Points, in no order, along strands that fork and pass close to each other.
In the rows, 128 means zero.
Points whose rows are less than 173 apart are linked; no others are. Some points are linked to none.
z_33: [135  99 107 157 161 173 140  99 140 113 100 112 134 135 145 148 130 123
 135 109 120 115 122 129  60 125 121 137 139 132 192  78  80 136 105  85
 110 106 128 116  62  78 177  89 147 123 152]
z_879: [137 174 101 130 131 144 136 109 157 169 124  77 153  99  79 131 127  91
 126 175 120 110 126 156 146 138  73 122 113 141 136 101  86 106 222  84
 181 113 115 113 144 112 139 130 169 160 152]
z_608: [132  66 147 163 131 141 110 178  82 145 127 104  56  93 147 109 162 130
 106  97 133 209 110 126  96 147 181 144 149  91 113 152 144 118  74 130
  98 139 107  98 114  80 146 145 141 113 120]
z_979: [139 114 177 114 165 101 111 103 149  77  99 188 111 121 137 107 145 176
 153 141 121  93 170 107  76  89 174 177 135 106 193 138 113 137  78 121
 105 127 175 169 149 133 159  83  94 118 171]
z_116: [138 101 140 163 196 124 118 111 158 112 123 157 120 113 135 113 137 106
 130 108 120 144 131 135  90 123 128 149 122 108 153 152 142 134 105 133
  82 114 142 155 134 106 161 115 151  96 159]
z_495: [115  68  98 108 108 149 155 107 119  79 103 102 187 158 111 128 112 136
 168  93 152  49 110 136  93 140 101 145 126 156 172 108 123 191 117  85
 120 147 135 141  69  69 149 102 105 115 123]
z_205: [108  54 148 141 160 142 135 128 118 124 145 104 138 112 182 132 155 110
 206  97  81 145 162 121 139 162 158 190  88 110 135 160 129 137 125 149
 113 102 174 119 115 105 126 129 171  97 167]
z_700: [163  78 170 126 149  98 147 136 165  67 185 148 160 117 173 180 136 173
 106  72 120 138 110  90 157 188 106 125 114 130  69 175 177 150 144 104
 126 138 117 112 129  98 141  89 110 157  96]
z_777: [136 147 136 153 193 114 175 159 143 120 162 144 107 121 147 167 119  94
  98 134 132  98  70 138 154 133  68  76 114 177  74 150 128 113 198 147
 118 157 121 154 161 126 171 114 152 206  97]
z_17: [143 110 166 141 227  63 112 131 124 106 147 206 113 124 163 141 141 122
 146 137 116 100 149 136 122 115 108 140 127 160 137 134 148 144 135 149
  82 117 179 208 172 160 164  90 125 124 118]
z_378: [ 93 173 102  88  54 108  73 118 126 127  83 144  98 166 116 122 117 122
 151 143 137 122 182 129 146  90 107  92 131 110 164 140  93 121 123 148
  83 106 127 165 181 151  89 147 141  83 128]
z_778: [121 135 131 140  93 186 164 138 102 115 110 150 124 123  67 126 136 142
 115 118 154 114 117 110  54  87 152 131 123 123 136  87  94 139 117 123
 133 136  95  74  96  74 141 132 100 141 118]
z_997: [106 153 149  88  89  77 127 111 123  85 122 192 158 155 120  96  72 177
 124 136 126  81 151 132 113 104 139 140 137 142 168 125 147 146 109 139
 112 122 136 171 154 159 115 115  77 125 144]
z_594: [125 151  97 128 159 103 135 159 115 123 147 130 191 152 140 195 126 109
 137 166  93  67 153 127 142 132  92 129  98 149 123 132  80 141 191 136
 147 103 144 150 120 124 117 118 152 187 133]
z_729: [171 146 131 166 112 166 179 138 124 127 151 112 108 100  98 147 124 166
 128  89 164 124  66 115  87 105  96 104 124 158  70 101 156 144 130 106
 153 116 102 107 112  91 168 103 119 168 108]
z_595: [129  91 147  90 146  81 127 150 109  78 147 177 163 182 154 182 139 142
 179  89 125  85 141 124 151 147 130 183 103 119 100 186 142 175 144 149
 104 160 174 122 118 115 106 113 104 142  83]
z_624: [133 200  73 100  82 136 132 166 108 176 114  62 170 161  81 189 124 152
 152 139 121 117 125 132 154 137 130 115 127 123  84 111 129 124 129  95
 189  97 101 138 127 171 112 168 106 152 110]
z_970: [142  76 146 133 122 142 134 125 118 119 115 149 116 105 164 128 111 172
 112 122 123 158 133  98  97 143 218 152 141  90 157 141 110 125  65 125
 133 127 120  87  81 100 147 119  98 142 146]
z_786: [118  88 144 128 201 152 120 119 204 108 126  86 151 119 107  47 141 120
 136 126 111 115 137 180 119 112 142 157 158 102 171 122 164  76 124 142
 107 132 180 106 126 138 154 140 170  27 191]
z_70: [107 117 126 112 161 106 127 139  96  92 134 152 181 147 168 179 134 122
 168 151 100  78 175 118 117 116 120 176 106 148 147 102  84 149 148 130
 128  70 171 137  92 127 124  99 152 174 156]
z_337: [ 91 151 111  75  97  59  93 135 111 129 133 127 112 157 186 167  81 148
 125 125 114 135 148 125 148 147 148 130  99 153  82 152 166 167 110 150
 100 122 122 147 174 199  99 142  93 138 110]
z_54: [137 121 141 139 168 167 120  92 189 174 124 106 130  76  88  56 161  80
 110 120 132 147 121 155 162 145 116 154 129 108 110 187 156  98 176 134
 132 177 132  87 143 116 135 133 169  99 134]
z_613: [ 85 113 110 127  99 148 114 132 104 171 139  66  92 107 143  94 153  97
 143 149 122 168 150 134 193 153 162 107 144 102 115 145 118  79 106 172
 134  97 128 101 153 170  95 160 157  76 127]
z_604: [ 81 153 104  38  93  92 120 117  95 100 121 118 184 173 128 136  87 141
 152 155 108  86 184 117 130 123 160 150 110  98 172 100  94 148 128 131
 155  96 133 138 110 170  86 147 102 131 165]
z_686: [112 152 114  81 130 107 153 182  89 111 139 147 164 188 126 183 127 156
 106 126 137 125 113 144 147 161 185  98 122 112  83 138 148 145 133 145
 128 189  90  90 147 191 104 142  81 165  51]
z_301: [123 178 110 107 121 102 177 184  92 131 157 127 116 167 129 190 119 155
 109 157 153 111  77 145 152 120 127  59 118 156  43 107 154 123 150 141
 134 190 111 128 147 185 124 122 103 213  47]
z_963: [108 143 152 146 127 214 170 147  69 126 139 143  96 114  83 143 165 127
 118 148 154 142 145  92  75  82 141 108 108 119 120  85  72 126 150 171
 132 120  82  83 141 108 122 151 111 133 123]
z_726: [141 109 116 120 142 150  87  73 130 126  93 124 143 131 153 130 126 129
 146 169 124 104 145 153 104 115 128 145 145 119 210  72  78 134 110  98
 138 104 174 124  54  97 134  94 155 127 159]
z_834: [ 84 173 119 125  71 116  91  92 160 131  83 113 121 133 114 104 103 126
 148 105 144 116 155 152 132 116  90 129 118 151 138 157 130 143 142 137
 103 131 143 151 199 133 100 134 142  77 144]
z_882: [177 103 106 173 188 163 141 105 185 135 153  96 119 115 109 102 152  97
 121  55 139 157  86 138  94 155  78 134 152 124 128 115 158 136 127  86
 117 123 136 104  91  74 184 110 159 102 141]
z_974: [100 165 151 146 131 160  71 115 157 127 101 118  68 103  77  28 182  86
 117 134 165 142 139 130 113  80 126 142 135 121 135 155 128 103 135 157
 103 144 126 134 169 115 120 134 187  52 106]
z_580: [147 152 141 133 125 135  75  56 182  96  73 137 124 125 107  69 140 145
 127 122 158  91 162 163 121 104  80 160 166 166 194 137 145 150 132 105
 118 167 167 158 129  97 146  93 150  79 170]
z_942: [146 148  71 177  88 112 105 141 107 197 154  83 117 137 165 169 149 131
 152 125  95 150  95 128 171 161 101 115 115 161  88 142 167 130 106 112
 142 110 146 155 130 136  99 128 149 161 114]
z_957: [178  94 115 107 124  99 118 113 118 137 148 161 153 167 131 169 124 139
 161  93 127  89 109 132 164 148 106 166 125 118  98 199 174 181 118 126
 151 167 181 131  87  88  92 117  96 153  97]
z_525: [139  93 145 144 180 145 165 182  99 153 155 108 126 104 127 129 168  80
 127 165 116 200 110 139 134 116 138  98 114 101  83 118 154 105 138 144
 111 136 104  89 142 158 151 199 145 111 119]
z_575: [120 192 143  75 105  87 154 131 110 137 139 159 144 164  82 150 104 127
  83 192 124 113 107 126 169 111 104  87 137 119 108  99 108 107 159 130
 152 159  89 137 142 187  92 156  88 206 110]
z_984: [120 124 121 147 165 120 157 135 114 134 156 145 161 113 164 144 110 126
 113 133  89 156 130 117 102 145 151 130 118 130 151  86 120 127 111 120
 150  64 104 116  98 162 140 136 133 175 157]
z_900: [109  87 109 158 138 124 120 141 158 154 157  77 119 106 127  73 129 139
 130 119 111 174  86 181 119 138 141 133 144 115 137 103 175  98  83 108
 109  84 150  79 102 143 131 167 169  86 150]
z_308: [ 75 150  76  78  99 101 143 146  92 117 133  90 195 181  90 157  91 140
 150  93 126  69 135 151 114 145 144 115 114 128 148  98 115 183 108 110
 172  97 112 153  94 144 103 134 103 136 119]
z_271: [121 193 128  96  84  74 118  93 144 139 112 125 152 145 108 126  48 136
 120 108 151  90 126 161 159 110  74  93 133 171 105 153 159 148 148 141
 128 145 132 166 180 155 119 148 124 139 143]
z_426: [146  44 142 147 174 172 130 125 153 146 154  81 129 108 158 100 164 120
 162  94  87 160 133 137 143 167 175 177 141  86 159 149 140 103  94 138
 136 122 178  88  67  81 137 113 174  74 153]
z_471: [100 131 117 113  54 168  79 118 118 137  82  94  67 131 102  82 152 119
 123 154 168 118 172 109 156 100 171 131 165  91 164 154  68  78  83 175
 116 142 141 103 118  96  93 135 149  80 106]
z_584: [142  94 146 106 140  94  88 148 101 114 101 192 113 158 185 170 139 126
 152 152 121 126 150 112 144 129 160 172 111 112 119 188 128 172 127 177
 100 181 169 139 123 130 104 112  95 111  84]
z_448: [142 126 107 131 145 135 179 166 122  76 158 138 210 147 134 173  94 168
 122  94 117  51 107 121 117 131 118 106 138 176 126  86 118 136 145 111
 146 104 126 136  70 110 158  90 123 186 112]
z_648: [143  57 174 143 186 101 102 188 122  86 105 189  82 135 205 147 154 120
 116 114 111 169 147 110 117 149 169 157 110 111 114 177 139 152 132 152
  82 172 126 154 140 105 131  91 115  82  87]
z_461: [116 136 122 149 102 112 117 146 110  98 107 181 116 150 117 147 113 133
 101 119 148  98 106 134 101 102 127 113 122 134 111 151 134 155 110 160
  90 152 120 134 141  94 124 118 103 135  92]
z_926: [123 151  97 104 109 105 135  94 139 116 114  70 186 127 130 118  50 137
 137 113 136  76 137 152 142 134  66 121 127 196 120  96 140 165 167 104
 157 114 134 161 129 142 119 126 134 165 171]
z_279: [142 149 116 161 156 151 163 149 146 201 156  66 146  85  86 128 173  97
 147 159 116 159  92 142 151 136  98 122 102 135 107 115 126  96 184  92
 168 103 103 111 138 134 150 160 172 144 132]
z_81: [128  71 146 162 130 152 148 143 127  95 155 115 138 143 181 163 154 125
 183  53  83 123 160  93 125 159 114 178  79 130 127 175 111 152 149 116
 111 135 145 110 115  58 128 122 137 108 134]
z_873: [164 127 150 132 189  83  75 124 125 158 117 206  90 117 170 121 145 111
 112 194 101 163 150 127 129 114 156 123 132 100 170 137 112 123  93 162
 110 131 153 181 123 167 136 125 129 111 124]
z_37: [173 129  85 137 101 131  88 117 127 199 137 109 119 166 162 177 149 128
 160 102  88 131 116 134 175 162 105 150 106 125  83 188 175 151 125 122
 144 174 176 129 130  97  74 134 115 142 103]
z_221: [136 146  93 133  52 185 146 138 136 156  92  46 157 126  99 121 134 168
 170 116 156 121  95 135 108 150 128 156 137 159 124  80 114 143 141  81
 161 113 103  94 100 124 137 135 114 106  97]
z_242: [140 124 147 131 167 111 169  86 189 142 160 114 151  77  80  75  96 113
 105 120 147 164  89 167 134 146  83 121 137 144 109 120 192 123 143  91
 136 122  97 114 156 150 166 161 141 150 174]
z_289: [ 96 162 109  90 152  92 142 169 125 108 127 142 186 179 145 190 111 127
 120 149 115  91 152 131 146 144 128 111 101 138  98 150 100 143 179 158
 123 150 111 125 162 188  98 150 115 177  89]
z_557: [133 157 159 120 135  77 133  91 137  94 137 177 150 115 132 107  47 168
  99 114 143  79 129 132 141 101 103 107 165 181 134 122 167 132 143 133
 119 125 131 182 162 158 142 119  97 157 161]
z_944: [120 125 148 131 154  84 143 134 114 161 156 140 116 105 132 105 127  98
 105 175 120 199 100 147 147 125 128  97 103 123 100 111 169 110 118 123
 117 119  91 137 156 197 126 176 131 144 133]
z_652: [118 150 134 120  55 170 141  92 135 143 111  87 110 103 101  68 120 164
 131 139 153 154 114 135 111 122 134 134 145 128 149  54 107 121 112  95
 165 116 103  65 109 142 102 137 123 131 126]
z_86: [152 101 152 112 142 103 129  98 173 133 110 145 149  97 138 126 108 136
 110 123 128 154 121 121 157 160 132 150 112 114  74 208 174 160 143 129
 126 174 103  99 170 141 118 118  95 146 127]
z_455: [103 129 100 133 103 145 144 149  83 164 135  81 139 106 155 136 140 125
 134 145 108 177 135  98 145 159 173 125 122 124 120 115 113 106 115 126
 159  78 100 100 138 177 117 163 126 145 149]
z_755: [141 149 160 137 157 168  86 137 117 145 135 123  45  98  79  70 171  96
 106 160 197 185 125 123  85  86 112 125 101 122  92 133 142 141 135 173
 102 165 104 133 154 113 112 154 162  92  81]
z_101: [140 141 106 164 149  94 143 127 131 176 158 103 111 107 138 148 114  94
 127 126 112 123  69 147 169 136  59  90 108 173  67 152 166 124 153 130
 139 138 137 174 154 133 136 133 159 182 129]
z_539: [132 126 134  98 138  64 102 115 144 161 123 146 127 131 172 154 103 121
 132 153 107 151 127 133 181 156 121 137  94 145  67 184 167 162 140 133
 124 172 133 147 166 183 106 122 109 144 121]
z_614: [107 129 130 132 122 175 148  97 128  82  84 151 131 146  94 122 109 126
 100 132 140  98 119 132  41  83 138 124 143 123 189  52  80 121 104  98
 117 123 109 113  88  91 155 117 106 135 160]
z_661: [127  97 139 130 189 127 163 123 153  68 175 157 168 132 164 164 100 153
 121  75 114 120 128 101  92 147 132 129 134 152 138  76 115 140 110 103
 117  69 122 123  94 123 169  84 124 165 159]
z_351: [185  87 119 130 162 132 152  92 168 128 162 108 166 101 152 150 106 142
 149  84 123 110 111 110 159 173  72 143 130 176 100 128 173 158 139  80
 162 117 167 150  93  99 149  95 127 175 152]
z_397: [142 128 176 124 208  84 129 121 145  80 146 227 117 137 159 126 121 167
 107 130 108 110 152 117  90 113 157 136 150 130 170 111 132 130 112 141
  85 119 142 177 173 179 156  78  83 139 125]
z_936: [131 162  91 150  93 111  90 137  89 169 141 140  75 119 121 148 149  88
 131 181 131 153 128 134 162 112  74  60 125 133 120  91  94  99 129 131
 117  76 110 153 137 146 100 155 172 152 121]
z_667: [110 158 110  88 147  93 107 136 135 186 129 125 132 124 134 160 129  74
 120 208  89 150 150 125 204 145 105 100  98 125 105 139  77 107 176 123
 146 139 100 156 165 179  98 156 138 173 142]
z_730: [150 159 136 130 118 102  83 137 139 108  67 193 108 131 105 106 131 113
 100 151 147 105 141 122 113  89 125 139 131 121 129 188 129 155 123 155
 100 206 127 156 169 121 118 120  94  98  77]
z_188: [ 75 122 100 113  76 168  90  90 170 153  87  51 128 143 132 101 127 133
 170 102 126  92 153 153 156 143 128 163 135 125 146 153 107 130 135 118
 141 148 181  85 121 112  74 114 146  55 128]
z_748: [105 124 113  84  76 137 114 132  79 134  84 121 107 139 153 137 112 121
 121 160 130 142 172  98 156 133 201 122 142  82 129 158  98 116  93 184
 126 153 125 109 147 160 102 166  82 102 120]
z_357: [110 154  78 129  43 186 102 137 131 174 100  44 117 139  89 133 148 145
 164 108 155 111 126 134 156 136 142 138 160 119 130 129 102 117 113 109
 164 127 141  72 110 120  93 148 127  78  88]
z_222: [124  92 135 145 165 111 147 148 106 128 168 156 105 121 163 128 108 145
 102 108 106 194 101 123  75 152 193 123 145  93 143  91 142 115  57 125
 109  80  96 109  99 148 163 135 108 144 164]
z_885: [124 115  97 157  88 128 136 188  81 121 132 146 144 168 132 190 144 140
 147  97 121  92 109 119 118 146 140 129 116 119 125 166 107 160 112 136
 121 152 134 113  98  79 122 137 105 123  86]
z_90: [113  68 167 121 127 124 145 141 148  72 105 150 138 113 159 128 112 161
 112  77 126 148 140  97 108 155 172 153 118  98 100 184 143 158 130 140
 102 147  81  90 163 104 131 111  91 115 123]
z_529: [112 182 170  86  90 138 118  71 161 116  84 118 138 121 108  59 122 108
 134 163 115 134 193 119 157  93 127 115 153  89 196 135  90  71 186 138
 145 123 115 148 200 161  94 128 149  78 166]
z_649: [142 151 171 133 157  77 149 102 131 130 160 178 110 101 133 106  75 130
  72 139 137 150  83 138 132 112 116  85 136 155 101 100 173 112 123 124
 107 116 101 161 157 182 147 129 102 187 141]
z_71: [ 82 127 131 130 107 154 152 190  49 126 137 124  71 129 147 161 148 126
 129 134 159 187 130 102 104 143 160  97 107 148  67  95 117 145 126 149
 116 132  82  97 172 168 103 155  93 135 109]
z_361: [168 106 106 152 123 188 139 131 138 171 117  75 176 117 160 143 158 141
 175 127  93 133 132 110 158 167 144 179 127 139 149 131 111 123 147  96
 179 115 148 106  75 107 135 112 147 109 130]
z_404: [125 180 143  97  63  89  90 112 123 138 112 194  87 140 135  93 126 130
 117 175 110 161 157 100 137  91 115  84 150 105 196 101 107  88 111 147
 112  91 120 176 151 164  98 137 134 112 142]
z_988: [118 140 155 118 145 126 130  90 191 172 146 106 141  80  74  38 132 102
 111 145 128 162 111 187 163 131 103 124 139 128 138 132 153  84 161 107
 148 136 124  94 139 154 125 156 168 100 166]
z_735: [131 142 145 134 198  82 133 137 137  99 131 195 133 141 160 164 117 117
 101 159 127  86 121 144 153 120  94 100 115 176 119 143 123 120 184 162
  83 153 146 186 165 154 139 100 131 173  97]
z_821: [119 106 171 120 128 124 104 108 144 101  81 134  88 114 139  76 132 163
 127 146 122 127 175  93  97  97 219 166 128  93 193 163 105 107  72 164
 110 146 148 163 153 111 137 110 114  89 144]
z_183: [108  98 158 145 117 157  94 119 129 125  98  88  57 104 132  58 147 126
 101 142 150 156 152 116 109 120 222 161 151  94 161 166 105  70  53 184
 116 145 139 128 119  84 137 120 156  86 122]
z_307: [176  83 178 117 200  98 135  97 176  89 179 176 150 112 152 174 127 127
 122  89 138 112 125 102 167 163  85 152 137 146  86 163 171 143 154 119
 118 128 183 149 117  98 155  94 123 179 139]
z_377: [108 144 183 119 132 169 128 115 132 123 118  90  70 103  91  25 168  95
 116 160 158 162 162 119 138  78 156 124 143  88 155 119 109  60 112 200
 129 115 107 128 170 149 108 150 153  61 115]
z_12: [142  89 156 154 138 178 151 178  56 167 150  54  95  87 133 108 191 107
 132 135 148 219 120 125 145 143 172 118 139 108  83 146 140 111 108 152
 139 145 105  79 147 118 144 153 130  98 101]
z_375: [146  46 156 160 146 127 103 156 113 105 147 153  71 149 196 148 161 131
 135  62  90 161 149 108 105 152 134 168 112 104 115 186 125 142 107 126
  90 155 138 140 109  28 118 117 131 111 114]
z_535: [167  83 139 173 154 156 148 118 173  71 166 121 121 127 147 156 133 123
 113  21 127 121 108  90  89 155  78 120 127 135 117 125 142 142 116  84
 108 117 130 125  95  33 187  85 132 114 131]
z_587: [104 127 119  92  90  54  91 123  95 110 140 158 130 156 158 151  68 166
 150 111 136  80 139 141 140 116 132 153 114 160 114 151 163 174  99 159
  91 114 175 175 137 149 107 117 100 130 117]
z_85: [153 119  94 117 131 106 134  96 157 166 148  60 171 100 153 113  90 156
 146 113 105 132 113 141 170 175  88 144 122 189 106 108 173 154 129  81
 165 102 148 154  98 158 121 106 148 179 164]
z_899: [144 139 146 132 151 142 184 103 182  85 127 155 161 107  89 134 114 135
  87  97 163 100 111 115 110 137  90 121 130 141  94 151 143 137 179 117
 143 149  95  86 152 106 175 116 104 171 135]
z_646: [160 119 158 133 213 107 154  82 202 101 165 157 151  90  97 120  97 112
  76  95 164 134 111 135 127 145  95 115 165 137 115 124 167 122 149 108
 132 126 108 146 147 124 195 124 118 150 177]
z_760: [114 110 134 105 135 113 133 174  70 109 102 176  92 136 209 156 136  97
  95 180 129 172 163  92 155 143 216 114 128 113 127 128 107 112 124 172
 120 160 122 115 137 189 119 134  88 117 104]
z_680: [ 88 158 132 121  85 160 144 148  62 128 146 148  58 132  96 136 136 126
 134 160 162 159 145  95 101 102 111  86 105 127 105  68  93 132 133 168
 109  97  84 125 163 165  72 167 105 135 128]
z_26: [107 175 152  81  34 122 153  80 121 117 108 137 135 134  96  78  69 166
 114 126 134 150 117 117 112 110 112 120 142 123 166  60 140 123 113 106
 148 116  98 116 121 160  93 145 107 150 155]
z_985: [145 185 134 152 130 148 185 200  85 149 163 127 154 151 126 188 171 164
 119 175 120 148 102 101 133 136 150 100 117 158  69  99 116 107 152 112
 162 118  68 121 121 174 143 135  98 210 107]
z_446: [137  90 143 121 198 109  85 132 167 138 143 128 127 125 125  84 166 127
 172 149  90 128 152 177 128 121 142 172 139  90 172 128 167  85  99 156
  87 118 226 152 126 145 143 135 177  43 180]
z_466: [155 119 121 160 107 158 107 110 154  98  92 120 101 112  99  97 135 125
  98  64 166 124 106 108  91 120 106 170 124 119 106 173 163 154 131 117
 111 166 119  93 127  38 144 109 132 121 110]
z_666: [117  90 114 167  80 160 121 157  94 145 109 107 101 110 149 142 144 145
 134 103 125 149 128 108 109 147 171 151 132 116 128 167 100 129  95 135
 120 140 133  90 111  69 127 135 126 118 110]
z_866: [135 139 111 131 161 129 152 118 117  75 130 142 176 131 116 150  64 131
  98 115 143  29  99 136 110  98  91  80 165 172 146  71 125 122 180 115
 141 125 137 164  91 100 161 102 126 180 149]
z_458: [112 114 104 156  87 176  91  92 171 131  93  77  97 121 115  71 142 119
 131  79 149 112 118 135 123 135 120 182 137 134 138 163 135 136 134 109
 123 171 160  80 114  64 102 108 147  81 111]
z_843: [ 70 110 149 116  87 143 161 163  85  88 115 150 116 147 139 137 109 152
 115 111 129 146 136 102  84 143 202 136 118 115  95 127 113 138 124 158
 102 146  74  70 171 144 115 139  66 138 114]
z_296: [187  92 156 154 118 146 155 148 149 104 161 120 157 104 159 167 147 182
 127  68 104 167 111  78 138 186 138 141 122 106  89 165 154 146 112  69
 154 128  91  95  97  83 165 105  99 135 118]
z_635: [160 181  91 133 101 153 148 124 124 154 110 123 144 124  52 148 148 113
 125 152 157  88 101 134 120 100  80 115 112 125 115 132 104 137 181 116
 177 150 114  94 115  96 144 133 130 152 110]
z_294: [154 166 171 128 146 127 100 140 129 130  95 185  58 107  98  88 150  85
  90 183 167 168 137 116 103  74 117 108 113 132 106 125 123 130 137 155
 117 181 101 156 175 156 117 139 115 116  78]
z_106: [151 163 134 166 135 135 110  95 128 150 124 161  84 104 100 115 118 114
  87 123 157 142  95 147  80  76 102  99 147 138 141  82 120 117  96 131
 116 106 123 132 105 106 147 115 145 149 140]
z_830: [140 156 137 130 136  75  80 123 140 158 124 178  86 115 129  78 142 100
 128 175 108 162 147 147 144 102  96  88 134 131 176 130 136 108 117 140
  95 120 143 206 177 167 127 139 157  79 122]
z_80: [159  65 105 183 153 169 120 130 163 157 163  92  99 127 157 112 169 123
 150  57 101 164  98 136 111 173 127 162 142 124 147 125 150 122 100  82
 123 112 163 109  69  57 142 115 159  93 127]
z_362: [108 162  82 128 101 151 133 141 101 120  90 129 156 154  66 167 151  78
 134 145 147  67 139 126 120  91 106 102 112  90 132 150  74 139 165 145
 138 152 112 106 137  97 118 150 129 108 102]
z_180: [143 179 122 152 104 145 180 166  88 154 171 101 110 126 112 175 128 177
 135 147 155 119  69 118 116 104 106  84 115 169  38 106 156 131 127 124
 163 121  94 137 134 149 136 119 103 195 102]
z_901: [150 184  93 129 118 108 165 192 110 158 150  94 202 168 133 195 137 171
 127 150 104 103 117 110 161 149 152 126 121 153  77 137 132 133 136  98
 173 116 100 144  97 167 135 127  99 199 113]
z_935: [101 146 115 145  73 131  96 123 100 152 123 147  55 119 127  96 149 121
 120 161 140 170 147 125 129 108 137  92 151 107 171  88  85  81  88 143
 113  74 117 130 119 140  98 155 158 120 143]
z_409: [122 127 116 127 142 106  87  88 158 181 146 133 146 103 131 108 134 101
 146 156 103 129 148 171 177 150  86 139 107 146 149 137 135 121 157 132
 131 115 172 160 135 146 102 126 193 119 168]
z_147: [140 138  91 105  78 108 104 104 106 149 128 137 157 134 143 133  91 159
 122 170 120 109 127 130 132 120 129 130 135 128 179  78 111 140  85 101
 159  94 145 130  54 135 113 122 123 158 139]
z_110: [156  73 130 133 145 144 142 106 149  50 144 151 149 158 133 163 121 138
 127  57 157  55 110 101 110 122  88 134 145 147 142 121 138 166 125  94
 107 143 166 136  64  34 174  81 108 127 123]
z_875: [121 114  97 185 137 156 138 157 164 180 163  63 132 108 100  94 177 100
 153 116 114 143  79 176 136 139  92 133 133 144 118  97 160  98 148  92
 147  92 148  92 108 132 130 151 182  85 129]
z_664: [ 54 113  79  98  58 122 131 123 120 118  94  76 146 165 109 144  88 142
 165  89 142  91 140 143  98 132 139 146 108 134 150 135 112 169  97 110
 119 120 135 126 128 117 105 155 116  96 134]
z_783: [ 94 126 149 128 190 116 122  96 127  84 114 150 167 127 145 133 129 108
 156 154 109  97 178 142  96  94 118 153 106 133 189  99  95 127 154 119
 119  74 144 179 152 149 132 112 157 116 200]
z_626: [117 119 128 141 123 164 100 124 146 197 140  73  98  92 107  80 184  74
 120 141 124 166 127 146 196 141 135 122 139 109  81 164 143  88 140 166
 135 163 133  84 153 145  88 140 167  74 104]
z_306: [106 161 161 106 116 125 119  76 139  89  95 136 143 134 125  82 107 121
 133 177 105 126 180 135 108 100 115 119 139 113 230  78  93  90 159 108
 147  91 129 174 152 154 110 116 155 108 199]
z_60: [187 138 115 170  90 155 182 166 143 120 147 102 174 143 139 176 124 179
 152  82 118 122  80  98 134 161 117 141 123 159  75 133 160 138 129  73
 165 113  96 132  88  99 168 101 109 149 110]
z_669: [106 182  90  99  92 147 170 166  93 142 125 107 184 172  43 159 125 134
 146  99 148  89 104 148 102 141 155 102 125 115 117  94 114 156 133 108
 207 118  78 132 112 146 120 148  92 128  92]
z_262: [ 83 139  97  96  73 163 131 152  62 113  87 139 120 160  86 156 135 100
 139 157 145  97 170 106 137 101 166  91 146  73 145 128  53 108 113 170
 123 133 100 114 137 134  98 174  98 103 110]
z_241: [146  88 144 131 207 101 118 166 104 136 136 186 105 125 192 148 150  86
 103 180 103 198 132 119 140 133 188 108 131  94 129 129 131 120 107 150
 107 149 126 135 112 176 149 145 124 113 115]
z_293: [106 160  93  62  11  96 103 109 102 143 119 140 131 165 107 104  87 160
 121 140 143 134 129 134 138 118 135  98 148 100 190  85 123 131  76 104
 153 107 120 129  87 146  89 147 114 127 134]
z_641: [181 159 111 151 162 142 123  81 133 145 117 142 131 122 105 150  96 104
  81 144 147  89  99 150 110  96  71  95 158 149 159  79 104 112 155 100
 152 123 135 133  85  84 177  95 144 169 147]
z_127: [111 128 153 131 172 156 118 118 163 125 125  94 127 117  85  44 160  74
 111 169 115 133 148 164 130  77 153 121 164  78 180 111 110  40 126 172
 119 110 144 119 138 142 136 154 183  37 156]

A fork is a point with three links. Follow the links from the first point to the second and name the forks in between, in order.
z_748, z_985 => z_404 > z_271 > z_180
z_587, z_289 => z_557 > z_271 > z_180
z_539, z_242 => z_557 > z_666 > z_984
z_604, z_935 => z_308 > z_180 > z_271 > z_404
z_641, z_830 => z_984 > z_666 > z_557 > z_271 > z_404
z_783, z_604 => z_180 > z_308
z_608, z_242 => z_666 > z_984
z_351, z_984 => z_271 > z_557 > z_666

Follow the links from the first point to the second, and from the first to the third. Name the last point that the two ways share.
z_90, z_641, z_900 => z_557
z_843, z_594, z_641 => z_557
z_988, z_730, z_296 => z_666
z_301, z_760, z_71 => z_271
